A landscape with many peaks, sampled at points; each row gives a point and its height.
A climber steps from a point to the highest of its 2 nearest points, and stops where none of them is higher. Distance is the straight distance between rows; heights are no part of it.
Fikit: [-25  16 -12   4 -18 -15   6  -2  -3 -18  21 -13  25 -13  17   7   7 -15
   7  19  35  12 -14 -13 -20   3]  (h 355)
vufi: [  2   4  -4   1  -3  -1   8  -7 -12 -17  -6 -12  -2 -12  18  -5  -6   2
   3  18  29  10  -9   3  -6   0]  (h 522)
Nop: [  6  42  -5  23  16 -11  12   6   7  -2   0 -18  17 -14  -3 -19  27 -16
  16 -19 -22   5   6  -8   9   8]  (h 79)
nifo: [  6  21  -8  33   0   9   0   3  11  -5   2  -9  26 -13  19  12   3  -8
  24   1  -6  19  12  20 -15   1]  (h 221)
mib: [-15 -24 -14  -9 -19   3  14  15  11  18   6   3  23  -9   4  41  -5  15
  46   5  -9  -3   3   0 -23   7]  (h 486)
Kito: [-12 -37   3 -32 -20  -6   2  -6   0   4   1  15 -17  18  -3  20 -13  10
 -17  26  27  -1  -9  -6 -10   6]  (h 738)
lor: [ 22 -16  17  -2  20  14  -9 -10 -17  -6 -15  25 -22  23  -3  -6 -16  10
  -7  14   6  -8   6  27  17 -21]  (h 190)
dinop: [ -8  26 -12   8  15 -32   5 -13  -3 -10   6 -16  12   5   1 -26  12 -27
 -15   5   0  15 -23 -12  -5  -1]  (h 306)
nuli: [-11 -26   0 -23  -6 -19  18  14  -1  29   3   8   1   9 -23  12  10  15
  40 -15 -37 -19   1  -6   9   3]  (h 626)
Fug: [ 10  39  17  19  26  -6  11   2  -8  -1   0  -7   8  -3 -12 -15  25 -11
   8 -24 -36  -6   1  -4  17   1]  (h 71)
sezel: [ -9  15  -9  -3  -7  -8   7  -3  -5 -22   1 -19   4  -8   9 -20   7  -3
  -6  10  23   5 -17  -9   2   2]  (h 574)
Fev: [  9  11   1  15  -9   4  -1  -5  26 -12   6   3  10  -1   7  -2   4  -9
 -22   2  11  15  11  -3 -12  16]  (h 492)
tirer: [  4  -8   5 -11  -3  18 -10   6   5  -3  -3 -12 -10 -18  -9 -14 -14   1
 -28 -20  10  -5   4 -20   2   3]  (h 545)
Gema: [-25  11   8 -18  -9 -19  -5 -14   1 -16  -4  -4 -14  27  -8 -22   9  -7
 -45   0  13  -1 -30 -13   8   5]  (h 566)
Rak: [  5 -42  13 -20 -11  -2 -12 -11   7   3 -13  19 -29  17   2  13 -22  12
 -22  24  39  -5  -4   0   1   5]  (h 800)
kop: [  8  13 -11  18   2   3  -2  -3   3 -16  -2 -12   9 -25  26   1  -5  -5
   0  18  28  18   3   8  -2   3]  (h 485)
Sese: [ -8  18   9   1   8 -23 -13 -30  -5 -19 -14   1 -17  29  -2 -32   5 -14
 -38   9  17   5 -29   1   8  -4]  (h 496)
Pogi: [ 18 -13   9 -17  21 -10  11  10 -24  22  -7   8  -9   2 -25  -2   4  17
  40 -13 -39 -28   2   3  15 -14]  (h 188)
tiko: [  5  21   6  12  23  -1  -9  -8   1 -17 -14   2 -16  11   3 -30   7  -8
 -27  -8   1   6 -13   6  27  -2]  (h 408)
Tadun: [ 19 -20  -3   3  13   3   2  -4  -7  38 -10  17  12 -10  -8  27  -5  19
  52  -8 -40 -11  21  16  -8  -8]  (h 441)
pebo: [ 18 -24 -10  -2   2  17   8  14   4  12 -12   8  14 -13   8  33 -14  14
  44  11   5   7  18  23 -17  -7]  (h 142)
Tus: [ -5   7  12   4 -18   4  -1   2  25 -18   2   0  -2   9  -4 -14   5 -10
 -28  -1  18   8   1 -12   0  12]  (h 526)
Zum: [  7 -25   0  -2  10   7   3  -2 -21  19  -4  22   0   5   4  25 -10  11
  34   7 -18   7   5  19 -12 -19]  (h 211)
Gozul: [-31   3 -15  -3 -23 -16   5  -9   1 -10  18 -11  15 -11  24  25  -2  -9
  -6  30  44   9 -18 -13 -22  14]  (h 383)
pof: [-23  18 -14  -4  -3 -32  16 -16 -10   0   8 -14  15   6   1 -14  17 -17
 -10  -3  -4  11 -18 -20 -10  10]  (h 335)
lusag: [ -9   4  11  -5   0  -3 -24 -10   7 -17 -17 -11 -19  -5   0 -28 -11  -3
 -43   2  31   5 -20 -11  14  -4]  (h 336)
voz: [ -8  33 -13   9  -2  -1 -15  14  22 -13   9 -26  14 -27  -7 -25  19 -21
 -15 -16  11   5   3 -30   4   4]  (h 322)
taver: [ 23 -25  10 -16  13  23 -22  14   5   1 -10  12 -25  10 -20 -11 -16  11
 -18  -9  -1 -16   7   4  12 -17]  (h 298)
memi: [ 31  -4   6  -1  11  17  -4  22   2   6  -2   2  -2  -5 -13  -1   1  12
  10 -15 -24 -11  25  17  10  -6]  (h 263)
baput: [  7   6   9   9   0   0 -22 -19  12 -18 -20  -9 -14 -16  12 -20 -14  -5
 -35  17  46  11  -5  -8  11   2]  (h 310)
noso: [  2  20  -9  27   5   8   5   2  -8  -6   2 -12  29 -29  26  19 -10  -2
  33  18   4  11   2  20 -15 -12]  (h 207)
puv: [-15 -37 -14 -35 -20  -3  12  14  11  26  11  17  -1  15 -16  25   0  12
  21  10 -15  -8   3  -9  -7   1]  (h 535)
Buze: [ -3  -9  -2   5 -11  -8   9   9  10  30   2   3  23 -14  -4  25   8  15
  47 -21 -37 -12  18   6  -5  14]  (h 438)
Foni: [-17 -28  -1 -23 -14 -13  16   3 -15  21   9   7  -3  17 -15  15   3   7
  23  -2 -22  -9  -5  -7  -9   0]  (h 573)
dal: [-10  20   6  -2 -10  -2  -4   1  19 -20   1 -13   4  -2 -11 -28   8 -18
 -34  -6  22   7 -10 -27   1   4]  (h 571)
tiz: [-16  -4 -18   9 -18   9   9   3   6   1  13  -5  19 -20  25  42  -6  -2
  26  12  29   7   6  -8 -30  15]  (h 437)
Damim: [-15 -10  -6 -13 -16 -12  14   1 -14  -1   9 -17  -3   7   5   3  -5   5
   7   3   1  -8 -17  -5 -12   5]  (h 256)
gukef: [-21 -34 -12 -25 -26   2  13  13  13  17  17   5  -3   6  -4  32 -12   5
   1  18   8  -6   3 -13 -16  11]  (h 505)
Dinol: [  3  36 -15  18   9  -8  -9  -1   7 -18   7 -27  12 -22   1 -29  11 -27
  -7   7  20  11  -3 -24  -5  -8]  (h 296)
fir: [ -4   6   5   7  16  -7 -11 -23  -8 -14 -12  15 -19  32   7 -23   2  -4
 -27  -2   6   0 -16  12  24  -2]  (h 444)
Bugag: [  8  24  -3  19  17  -7   5  -7  -7  -8   1  -5  12  -9  12 -11   3 -10
  -5   3  -5  18  -2   7   2  -4]  (h 259)
ses: [ 15 -27  -2 -14   7   5   6   2 -28   8  -1   3 -16 -11   6  22 -21   8
  16  25  17   0  -1   7 -16 -13]  (h 170)
Gumo: [ 20 -16  11 -14  25  20 -16   2 -11   1  -9  20 -27  24 -22 -16 -11  11
 -13 -16 -16 -30  -1   4  17 -17]  (h 317)
fad: [ 27 -34  12 -12   9  13 -15  -1   5   0 -12  32 -22  18  -5   3 -17  16
  -3  21  16  -5   7  22   9 -16]  (h 205)
Rebu: [  0  22  -7  11   4   5 -10   7   6 -11  -1 -19  -5 -17   3 -24   8  -8
 -14 -13   2   7   3 -11  13   3]  (h 349)
nege: [ 17 -18   7  -1  -7  22 -20   1  22   1  -7  14 -15   6  -1   6  -7   6
 -29  -6  16   5  26   6   0  13]  (h 406)
Kele: [-39   8 -18 -13 -31  -9  16   4   9  -6  23 -22  15  -2   2   5   2 -13
 -12  12  24  -5  -6 -29 -12  17]  (h 367)
lura: [ 25 -33  -5  -2   5  20  -7  -2   9  15  -6  33  -6   9   6  33 -12  17
  16  11  -1   6  19  21 -16  -1]  (h 38)
lum: [ 18  14   3  19  -1  15  -3   3  18  -5   1  -2   4   4   0  -5   7  -4
 -12 -16  -7   6  21   7  -5  13]  (h 465)
Ladup: [ 11 -12  20   4  -5  19 -30  -2  27  -7 -18  13 -18  11  -6 -11  -8   2
 -43 -12  22   5  19   6  16   5]  (h 388)
zat: [  9  -8  14   5  -7  -6 -12 -21   3 -15 -16  -4 -20  -7  19   2 -19   4
 -20  32  51   6 -12   1   2  10]  (h 284)
poro: [-10  -1 -13  -8 -11  -1  -1  -3  -3   1  16 -20  -2 -21   9   5 -10  -3
 -17   3  18  -5  -8 -26 -15  11]  (h 607)
Zozaz: [-16 -14   6 -12 -16 -17   9 -17 -11  -7  -3   7 -10  33   6   3  -3   4
 -15  15  11   3 -22  10 -10   5]  (h 580)
falof: [ -5  29  11  10  12 -24  15 -11 -24   4   2 -10   5  -2  -8 -13  20  -8
  15 -18 -34  -8 -13  -9   7   2]  (h 90)
Pivol: [  7  34  -5  12   8   1   5  -2 -17 -15   6 -28  10 -29   7 -20   0 -15
   8  10  15   1   2 -12  -4 -10]  (h 269)
dimez: [ -6  28  -1   5  -2 -14  16  -5 -31 -15   0 -25   7  -5   7 -13   7  -7
  22  12   4   3 -21   5 -11 -12]  (h 133)
kuf: [  3  -5  -1  -2 -19  19 -17  13  32   0   4  -1  -4  -3  -3   7   1   0
 -37 -13  13   7  27  -6   0  19]  (h 424)
kabes: [-11  24   1  -1  -1  -6   9   6  19  -5   9 -13  10   1 -15 -18  19 -11
 -19 -25 -17  -9  -5 -26  11  17]  (h 277)
sig: [-34   5  -4 -19 -25   2   7  15  18  -3  11 -13  -4   5 -12  -7   6  -2
 -24  -7  -2 -11  -7 -29  11  14]  (h 432)
vez: [  9 -28  20 -14   4  15 -33  -3   4  -3 -17  16 -31  10 -12 -10 -21  10
 -35  -1  20 -10  -1   0  14 -14]  (h 279)
fupi: [-10  -2  -2  -2 -17  -8  19   9 -11   5   6 -10  18  -9   1  10   6  10
  46  -3 -16 -11  -8   0 -10  -1]  (h 260)
Riv: [  9  25   4  23  16   0  10  -8 -21  13  -5  -3  11 -17   6   0   6   0
  29  -7 -36  -2  11  14   8  -7]  (h 379)
Lem: [ -7   9   3   5  -6 -19   6   2  -6  15  17 -23   7 -20  -7  -5   5   0
  13 -19 -26 -21  -2 -21   4  10]  (h 115)
rulam: [  2  27   3  24   0  -4  12  14 -10   1   9 -20  32 -31   5   4  10  -3
  46  -8 -16  -7  14   7   0  -6]  (h 108)
dem: [ -1 -20   5 -15   3   6  -5  12   5  10   8  26 -11  25 -15   3   6   8
 -12 -19 -25 -13   5   2  15   2]  (h 72)
dap: [-13 -15  13 -17  -5 -14  -6  -6 -17  -6  -3  10 -23  36  -7  -7  -1   5
 -25  -1   5  -7 -22   9  10  -5]  (h 655)
Pok: [ 25 -32  -4  -8  18  21 -15   1   3  15  -7  34 -18  25  -9   4 -11   9
  -4 -12  -8 -11  29  16   9  -5]  (h 48)
ped: [ -8 -24   2 -10  -4   2   8  13   6   9   2  24   0  25  -6  13   6  11
  12  -7 -21   0  -1  16   8  -1]  (h 82)
dile: [ -1  15   0  22  10   0   6 -20 -18  -1  -3   5  10  -9  20   5  -1  -8
  10  11  -1  24   1  14 -11  -8]  (h 241)
beb: [ 10  15  18  -3  11   8  -8  28   7   0   5 -11  -1 -11 -22 -10  14   2
  -9 -38 -28 -19   5 -10  20   0]  (h 305)
Kazod: [  6  44 -11  14  30 -16  -7  -1  17 -12  -3  -8  11  -3 -12 -36  31 -31
 -17  -8 -10  15  -9 -21  12  -4]  (h 232)
boz: [ 13  19   6  15  24  14  15 -15 -31   7 -10   2   1  -2   5  -3  -9   0
  18   9 -31  -4   9  24   9 -20]  (h 354)
Zava: [ -5  -4   1  15   5   5   7 -15 -27  14  -5   9  11  -9  16  23  -8   3
  30   6 -17  17  -2  16 -16  -9]  (h 225)
tev: [ 26 -23   2  -5   8  15  -1   6  -2  -1 -16  17 -13   6   4  10 -16  17
  20  27   9   2   6  29   4 -18]  (h 217)
kipe: [-12  -1   0   4  -8  -7  14  11   9  17   6   4  18  -3  -4  11  16  11
  24 -23 -37  -7   9   6   9  16]  (h 415)
Mikot: [ -8  11   0   6  -1 -23   1 -34  -9 -13  -8  -2  -8  21  12 -15   1 -11
 -20  20  21  17 -24   3 -10   2]  (h 478)
vunuz: [-18  -9  -4   3 -15 -13   4  -7   1  -9  10   1  11  -3  23  25 -10  -1
  -7  23  26  15 -17   5 -16   8]  (h 411)
Pena: [-13 -30  -2 -14  -5  -7   5  -5  -9   4  -7  26  -7  31   5  12  -2  16
  12   6  -7   4 -16  22   3  -5]  (h 92)
fuz: [ 28   9   5   6  10  21  -2  15  -9   0  -4  -3   0 -17   0   2  -4  12
  15   6 -17  -5  17  22  11 -16]  (h 248)
Lig: [  4 -27  -7  -3  -3   0   9   5   4  33   1  11  16  -8  -5  34  -6  15
  48  -8 -29  -7  14   6 -18   4]  (h 460)
buk: [ -2  30   2   9  12 -18  19 -14 -33  -2  -4 -21   4  -2   2 -14   6  -6
  21  -1 -20  -6 -18   1  -3  -8]  (h 112)
rusi: [-16 -26   1 -18 -31   8  -6  14  23  -3   6  -3 -16   0   0  14 -15   3
 -17  21  38  -2   4 -14  -1  11]  (h 671)
Gopir: [  3  29  -8  16  29 -20   7 -22 -13  -8  -6  -4   8   7   6 -25  11 -19
 -12   1  -9  18 -15   2   3  -6]  (h 280)
divut: [ 12  12   1  15   8   9 -18   3  12 -13  -7  -8 -13  -9   9 -18  -2  -3
 -24  -1  10  10   2   8  17  -2]  (h 374)
fus: [ 21 -35  -5 -25   2   8  -3  13 -13  16   4  13 -14  -5 -12  17 -10  11
  24  15   5  -3  11  -4 -13 -18]  (h 186)
Dop: [  4  -4   3  -3   2  -6  19   0 -20   8  -3  -1   5   1  -2   6   1  14
  38  -2 -26 -12 -10   9  -6  -7]  (h 237)
kes: [ 21  -4   9  -4  12   0  11  12 -21  20  -4  -9  -4 -18 -18  -2  -2  10
  38 -10 -29 -23  18  -1   9 -10]  (h 168)
kesot: [  9 -16 -15  -2 -12  10   0  26  14  16  11 -15   7 -16  -1  19  -4  10
  23 -10  -5 -10  28   3  -9  11]  (h 109)
fon: [  1 -15  11 -14   1   1  -3  27  12  25   6   6 -12   7 -34   4  14   6
  11 -35 -39 -25  17 -14  17   3]  (h 741)
mabu: [ 11 -46  -7 -24  11  12 -12   0  -1  17  -2  38 -21  30 -16   5 -12   6
  -7  -7  -1 -13  15   0   3  -8]  (h 53)
Kono: [  0  12  10  -3  21 -12   8 -20 -42  -6  -9   0 -15  29  -4 -17   3  -3
  -8  -4 -12  -8 -19  15   5 -13]  (h 387)
Pilo: [ -5   9   4  -1  10 -17  10 -27 -35  -8  -9   2  -4  21   8  -9  -1  -2
 -10   9   3   8 -21  17  -9  -7]  (h 430)
Feru: [  5 -23   1 -20  13  -4   4  -3 -26   7 -12  24 -16  33 -10   3  -1  15
  22   5 -16 -10 -15  24   5 -22]  (h 80)
Futo: [-14  -8   5   3 -20  -7  -8 -19  17  -7  -2  11 -10   6  14   5  -2  -4
 -30  20  36  17  -2  -7   1  18]  (h 575)
tutep: [-15  23 -11  10  -7 -26  -2  -9  11 -21  10 -11  20  -5  10 -13  13 -27
  -9  25  38  23 -15 -17 -15  -1]  (h 323)
mar: [  4   4   1  17   2   5  15  13  -8  11  -5  -6  28 -24   6  20  -4   8
  54  -7 -21   1  14  20  -8  -7]  (h 124)
tipip: [ 19 -10   7  -9  26  12   2  -4 -32  11 -10  24 -17  22 -13   1  -6  10
  27   5 -29 -19   2  21   9 -29]  (h 68)
nofud: [ 19  10  -8  12  -7  14  -1  14   2   8  10 -20  17 -36   6  13   1   8
  30  -9  -4 -11  28   2 -10   7]  (h 97)
Sifa: [-40  18 -15 -14 -24 -13  17   6  20  -6  15 -19  15   7  -4  -8  10 -15
 -23   4   3  -1 -12 -26   3  19]  (h 397)
Vil: [ -7  27  -7   5   6 -23 -18 -14   6 -22  -6 -21  -2  -1  -3 -37   8 -27
 -33  16  29  12 -25 -22  -3 -10]  (h 246)
baza: [ -6   8  -5   0 -20   3   6  28  18  -8  20 -14  19 -15  -3   3  13   4
  10 -14  -2 -10  11  -7   3  11]  (h 363)
biren: [ 12  -1   5  21   5  12   9   0  11  -5  -7  18  16  10  10  11  -3   7
  13  -3 -15  13   7  34  -5  -1]  (h 247)
dov: [  2  12  21   9   5  14 -31  -7  28 -14 -15  10 -10   7 -12 -24  -1 -10
 -54 -18  16   7   1  -8  14   0]  (h 366)
tozaf: [ -8 -13   7 -13 -14   3 -17  -6  12 -11  -7  -5 -21   6  -1 -12 -15   7
 -38   5  25  -7 -16 -13   6   4]  (h 365)
nat: [  4 -16   3   1   2   2  -3 -14  -6  -3  -1  16  -9   3  14  10 -10   8
 -13  11  13  10  -3  12  -2   3]  (h 111)
mesi: [-26  -7   3 -10 -35  -5  -3  -3  18 -14   4  -7  -9   4   5   1  -4  -4
 -24  25  40   5  -9 -17   0  13]  (h 620)
Dodu: [-18   3  -9 -13 -25  15  -7  20  28   3  15 -17   3 -15 -10  -2   2   0
 -26 -16  -1 -10  12 -28   6  17]  (h 468)
kadi: [ 10  -5  -4   7 -14  10  -1  -1  21 -10  10  -1   5 -12  14  19 -10  -1
 -15  14  29   7   8  -5 -19  17]  (h 461)
lud: [ 10  28   3  11   8  13   8   4 -23 -11  -1 -22   1 -26   8 -12  -4  -4
  15  16   5   2   8   6   8 -20]  (h 243)
zike: [ -6 -33   9 -19  -4  -7 -14 -15 -10   0  -9  25 -31  33   1   0 -12  11
 -19  14  18  -7 -11  10  10  -5]  (h 731)
ganiz: [ 18  -4  25   6   6   8 -16 -17  -6 -15 -20  16 -25  15   2 -13 -13   8
 -18  20  19  -2  -4  17  18 -10]  (h 174)
Piduk: [  9   6  11  -6   5  -4   5  12 -20   9   4 -17  -9 -16 -16 -11   2   7
  17 -19 -24 -23   1 -13  11  -5]  (h 144)
rogep: [  4  34   5  10  23  -7 -21 -10   5 -19 -12 -18  -3  -7 -10 -41   5 -28
 -35   2  12  13 -18 -20   5 -16]  (h 224)
soru: [  0 -17  -4 -21 -12  12  -4  10   2   0   6 -13 -11 -20  -4   3 -14   7
 -14  -2  21 -12   0 -26  -8   6]  (h 596)
komi: [-10   7   7   2   3  -5  12   4  -1   7   4   8   1  13  -6  -4  21   2
   4 -28 -34  -6   0  -1  17  11]  (h 385)
duzam: [-38  13 -13  -8 -17 -23  23 -10   5  -2   8  -4  15  17   3  -1  15  -9
  -9   4  -8  11 -20  -9  -3  17]  (h 364)
lelov: [ 10 -16   8   5 -12   5 -11  -8   4  -8 -11   5 -20 -10  20  18 -15  10
   1  37  47   7  -2   9  -2   4]  (h 266)
busul: [-17  27 -16  23  10 -23   9 -14  -9  -9  -2 -12  28  -8  22  -2   7 -18
  23  16   1  26 -22  10 -15  -9]  (h 175)
gul: [ 11   0  10   6   9  13  12 -16 -29  -6 -16  10  -7   0  12   6 -13   6
  13  28   6  11   1  27  -4 -19]  (h 302)
Tal: [ -5  20  -1  12  -5 -28 -24 -23  24 -20 -12  -8  -3   2   6 -27   8 -24
 -33  31  41  19 -21 -17   1   0]  (h 270)
Kasad: [-16  14 -15  17  -9 -10  13  -6   0   5  11 -12  27 -16  15   8   9  -7
  23  -3  -5  12  -2  -8 -18  13]  (h 311)
boge: [ 11  15   9  20  10   0  -2  -2 -10  20   2   4   2  -8  -7   4  14   4
  24 -24 -44  -8  18   7   8   2]  (h 404)
teve: [ 21  28   8  24  25  18  -5  -6  -6  -3  -7   5  -5   5   0 -15   3  -9
 -11 -12 -20   2  18  15  13  -8]  (h 285)
vefof: [ 12 -17  -8   4  -6  14  -3  16  16  12   5  -1  -1  -5   3  18  -6   6
  -1 -11  -2   4  29  11  -7  10]  (h 117)
Mugo: [ -2 -39 -16 -23 -16   5   7  19  19  21   6  19  10   5  -7  34  -4  14
  42  15  -6   2   6   1 -18  -4]  (h 510)
Raken: [ -6   7   0  11   1  -4   5 -13   4 -13  -5  19   7  17  13  -4  12   4
  -3   3  -9  14 -14  16   7   4]  (h 331)
sedo: [  6 -28  -4 -25  -4  -4   2  27  13  29   8  11  -4   5 -29  12  10  13
  29 -15 -33 -19  16  -8   7  -2]  (h 677)
pufu: [ 15  -6   1  10  13   7   0  -6 -10  27  -5  20   3  -1  -6  13   7  15
  34 -17 -42 -11  22  18   3  -3]  (h 425)
kun: [-18 -26  -2 -20 -12   1   2  11   6   7   9   5 -11  10  -5   6  -4   5
 -21  -4   3   0   1  -7   7   9]  (h 150)
dafer: [ -3 -38   3 -23 -14  11  -8  17  22  10   2  19 -16  19 -15   9 -10   7
 -23  -2   8  -2  15  -2   8   3]  (h 161)
Reto: [-11 -16 -11   4  -7  -1   9   1   1  18  11   5   7  -4   9  20  -5   1
   2 -10 -11   8  10   1  -7  14]  (h 127)
duk: [-13  -9  13  -2 -13 -12  -9 -31  -1  -9 -10  13 -22  27   9  -8  -3  -3
 -32  16  28   7 -14   0   1   8]  (h 530)
kirat: [ -6  12 -10   9 -17   2 -17   4  27 -23  15 -19  11 -24  15   0  -5 -12
 -19  17  54   3   3 -16  -5  13]  (h 427)
Zifu: [  3  14  -1  15   8  -9 -23 -26  17 -12 -11   2  -6  -8   9 -22  -2 -17
 -42  16  36  23  -6 -13   3   6]  (h 291)
gos: [ -1   1   9  -2  12 -16  16   3 -17  16  -2   3   1   9 -11   2  10  13
  35 -18 -43 -23 -11   9  15  -1]  (h 213)
bere: [-22  19 -11   7 -15 -13   0  -4  29 -12  14  -3  18  -1   5  -8  15 -23
 -25  14  23  23  -1 -22  -7  11]  (h 297)
kegab: [-17  11   0 -17 -13 -15  -2  -7  -6 -17   0 -20  -6   2  -3 -22   3  -8
 -28   5  25   1 -23 -20  -4   2]  (h 648)
Pifik: [-25   7  -9   1 -24 -16  20   3  -7   1  14 -20  16  -5   6   7   6  -3
  28  -1  -5  -5 -12 -11 -14  10]  (h 286)
sikam: [ 15 -37  -4 -21  -8  12  -4  16   9  10   6  14 -11   0  -7  17 -11  13
   1   9  12  -2  11  -3  -7  -2]  (h 173)
Godom: [ -9  12  17 -10  16   1 -16  -4 -12 -13  -6  -2 -22  19 -15 -25   4  -4
 -36 -21  -9 -13 -26  -9  17  -9]  (h 159)
Zoda: [-10 -22  -7 -17 -13   3   5   7   7  22  15   4  -1   1  -7  13  -2   4
  -7 -14 -14  -7  14 -13   0  15]  (h 138)
rarig: [-12  10  12 -13  13 -16   1   0 -25  -1   2 -15 -16  17 -18 -17  10  -4
 -16 -25 -22 -19 -26 -11  13  -3]  (h 189)
naki: [ 11  30  19   5  27  17  -9   3  -3  -9 -12 -11  -9  -9 -20 -30   8  -9
 -25 -32 -14  -6   2 -13  18  -9]  (h 194)
rubo: [ 16   6  10   6  18   8  10 -12 -30   0  -7   3  -6   1   5  -7 -10   0
  -1   6  -9   0   3  15   4 -14]  (h 330)
vun: [-18 -10 -12   9 -17   8   9   6   8  10   3   2  29 -16  20  37  -5   6
  38   1  -2  10   2   7 -25   7]  (h 464)
lukal: [  8 -12   6   2   9   9 -14  -6  -5   0   3  17 -14   9   1  -4  -6   6
 -25  -9  -4   1   3   9  12  -1]  (h 123)
sep: [-13  31 -10  10   0 -25   9 -20 -23 -15  -4 -19  10   6  16 -10   7 -13
  13  24  12  17 -30   9 -19 -11]  (h 157)
Led: [ -7 -37 -10 -18  -7   3   7  -2  -4  11  -9  16   6   0  11  46 -15  18
  38  27  13   5 -17  10 -31  -6]  (h 143)
befem: [ -4 -30   2 -21   9   1 -10 -10 -16   9   5  34 -18  34 -12   0  -4   7
 -18 -14  -8 -17   0   2   8  -6]  (h 61)
tido: [ 23   8   7  15   6  14   5  19  -6  14  -5  -4  23 -21  -3  20   2   9
  43  -8 -28   0  33  29  -2 -12]  (h 114)
tifu: [-15  23 -15  24   5  -6   8 -10  -9 -13   2 -15  35 -23  29  16  -7 -12
  34  22  17  18 -16  10 -27  -9]  (h 191)
kuv: [-13  19  -5  16   6 -11  14  -9   5  -4  -2   8   9  16   7  -9  20  -9
   3 -14 -21  14 -10   5   8  10]  (h 353)
ziti: [ -9  32   0   8  16 -11   2   3  18 -14   0  -7   3  10 -12 -29  25 -26
 -26 -20  -8  10 -11 -20  13   7]  (h 251)
rir: [-11  -9  -6  -9 -28  16  -5  26  33   7  13  -8   3  -3  -6  14  -3   0
 -20  -6   6  -3  25 -10  -2  18]  (h 443)
giser: [ 19   5   9  -1  11  15 -17  16   0   4   4  -3  -7 -10 -12  -9   0   7
 -14 -24 -21 -11  10   1  14  -6]  (h 281)
Rel: [-12  16 -12  16  -7  -5  12  -2  16   5   6  -2  19  -2   8  -1  20  -9
   6 -18 -18  16   9  -2   0  18]  (h 332)
pip: [  5 -26 -10  -8  -5   6  12   8  -7   4   1   1   5 -15  15  35 -16  11
  30  19  18   2  -2   6 -21   0]  (h 155)
ripib: [ 13  46   5  17  29   3 -10   1   5  -8  -7 -18   5 -17 -15 -32  20 -24
 -19 -21 -15   7   2 -18  13  -9]  (h 214)
fupop: [-15 -14 -10  -4 -19  -1   8   0  20  -2  15   1  13  -5  18  30 -12   3
 -14  19  21   5  -2  -5 -15  22]  (h 435)
rebik: [-22  -4   5 -17 -24   9 -11  10  25 -12  -1 -16 -15   2 -10 -15  -8  -1
 -37  -3  17 -13 -15 -25   6   6]  (h 394)
gaf: [  0  -5  15  -5  11  14 -20  -6  -2  -5  -4  12 -18  14 -13 -19  -8  -3
 -43 -25  -4 -12  -7  -9  13  -6]  (h 139)
nep: [  1 -24   1 -12   1  -2  -2 -16 -16   0 -10  25 -10  13  13  16  -8  19
   6  20   8   6 -13  20  -4  -7]  (h 102)
keru: [ -4 -41 -15 -29  -4  -3  13  -6 -13  23  -2  18  -9   7   0  35 -12  14
  22  15   5  -2  -7  -3 -24   1]  (h 132)
Tenas: [ -4  13 -11   5 -20   6  -5  15  17 -18  18 -19  14 -21   8  -6   4  -2
  -1   1  26  -3   3 -13  -4  10]  (h 396)
nif: [ 22  -9   2   2  -1  18  -8  14   2  -8  -6   1 -11 -13   9   2  -9  14
   8  18  11   4   9  21  11 -11]  (h 231)
bim: [  7   3   7  -5  -9   7   1  39  19   1  13 -10  11  -7 -17   3  14   5
   4 -27 -18 -12  17  -2  10   9]  (h 337)
ponof: [ 21 -29  -1 -11  10   8  -4   9  -8  22   3  20 -11   9 -13  11  -6   9
  24   0 -21  -5  16  10  -2 -16]  (h 199)
par: [  2  42 -10  25   5  -7   7  11   1  -9  10 -25  28 -26   4 -12  21 -16
  29  -9  -5   4   9  -6   3  -2]  (h 91)
vate: [  2  23 -22  22   1  -2  -9  -2  17 -20  11 -21  19 -29  23  -1  -1 -18
  -2  20  45  12   4  -8 -13   5]  (h 455)
Tolam: [ 16  16  10  19  28  12  -4 -22 -20  -5 -11  13 -11  14   7 -15  -8  -8
 -18   3  -7   3   9  22  15 -14]  (h 304)
Nelad: [ 25  13   0  22   4  17   2   1   6  -6  -3  -1  14 -12  15  11  -5   3
   9   6  -1  12  19  23 -11   0]  (h 234)
zul: [  1 -15  -5   2   0   9  14  13  -8  15 -15   2  27 -18   7  29 -12  14
  65   6 -13   5   7  18 -22 -11]  (h 134)
tig: [ -3   0   5  -4   3  -9   7  -2 -18   0   5  -9  -9   6  -2 -11  -1   0
  -8 -12  -9  -6 -11  -5   1  -1]  (h 226)
sivu: [ 16  23  -1   9   1   7  -1   7  -7   2   7 -21  11 -37  -1  -9   5   2
  12 -13  -9 -10  18 -11   3   1]  (h 83)
vis: [ 20 -19   6 -14  16   7 -13  10  -2  28   2  24 -13   9 -32   2   7  12
  13 -32 -39 -27  25  -3  13  -6]  (h 678)
musi: [ -5  -4   4 -15  -7  15  -6  18  17   5   2 -12  -3 -12 -19 -11   0   0
 -27 -34  -8 -12   9 -23   9  11]  (h 503)
Mafov: [ 13   7  10  17  16  10   8   8   2  -5  -2  12   3  19   0   1   5   4
  10 -12 -29  -2   1  26  11  -3]  (h 262)
zoku: [ 14  -2  12  -3  25   8   0  -7 -28  -5  -8   6 -23  26 -11 -16 -11   2
 -10 -10 -18 -24 -10   9  14 -13]  (h 344)
zusu: [ 26 -20  -2   6  13  21  -9  -5   4  13  -9  31  -4  17   3  17  -7  11
   4  -6  -8   3  29  29  -4  -1]  (h 43)
gevi: [-15  26 -11   6  -1 -23  14  -3  10   2  14 -20  20  -8  -7 -17  15 -22
  -9 -15 -11   1  -5 -30  -3  16]  (h 303)

Where does a climber stop that starts at each point below?
Pena | kuv
tiz | fon
tipip | poro
lusag | poro
tutep | kegab
tev | kegab
Lem | kuv
ripib | poro
tido | kegab
dov | poro
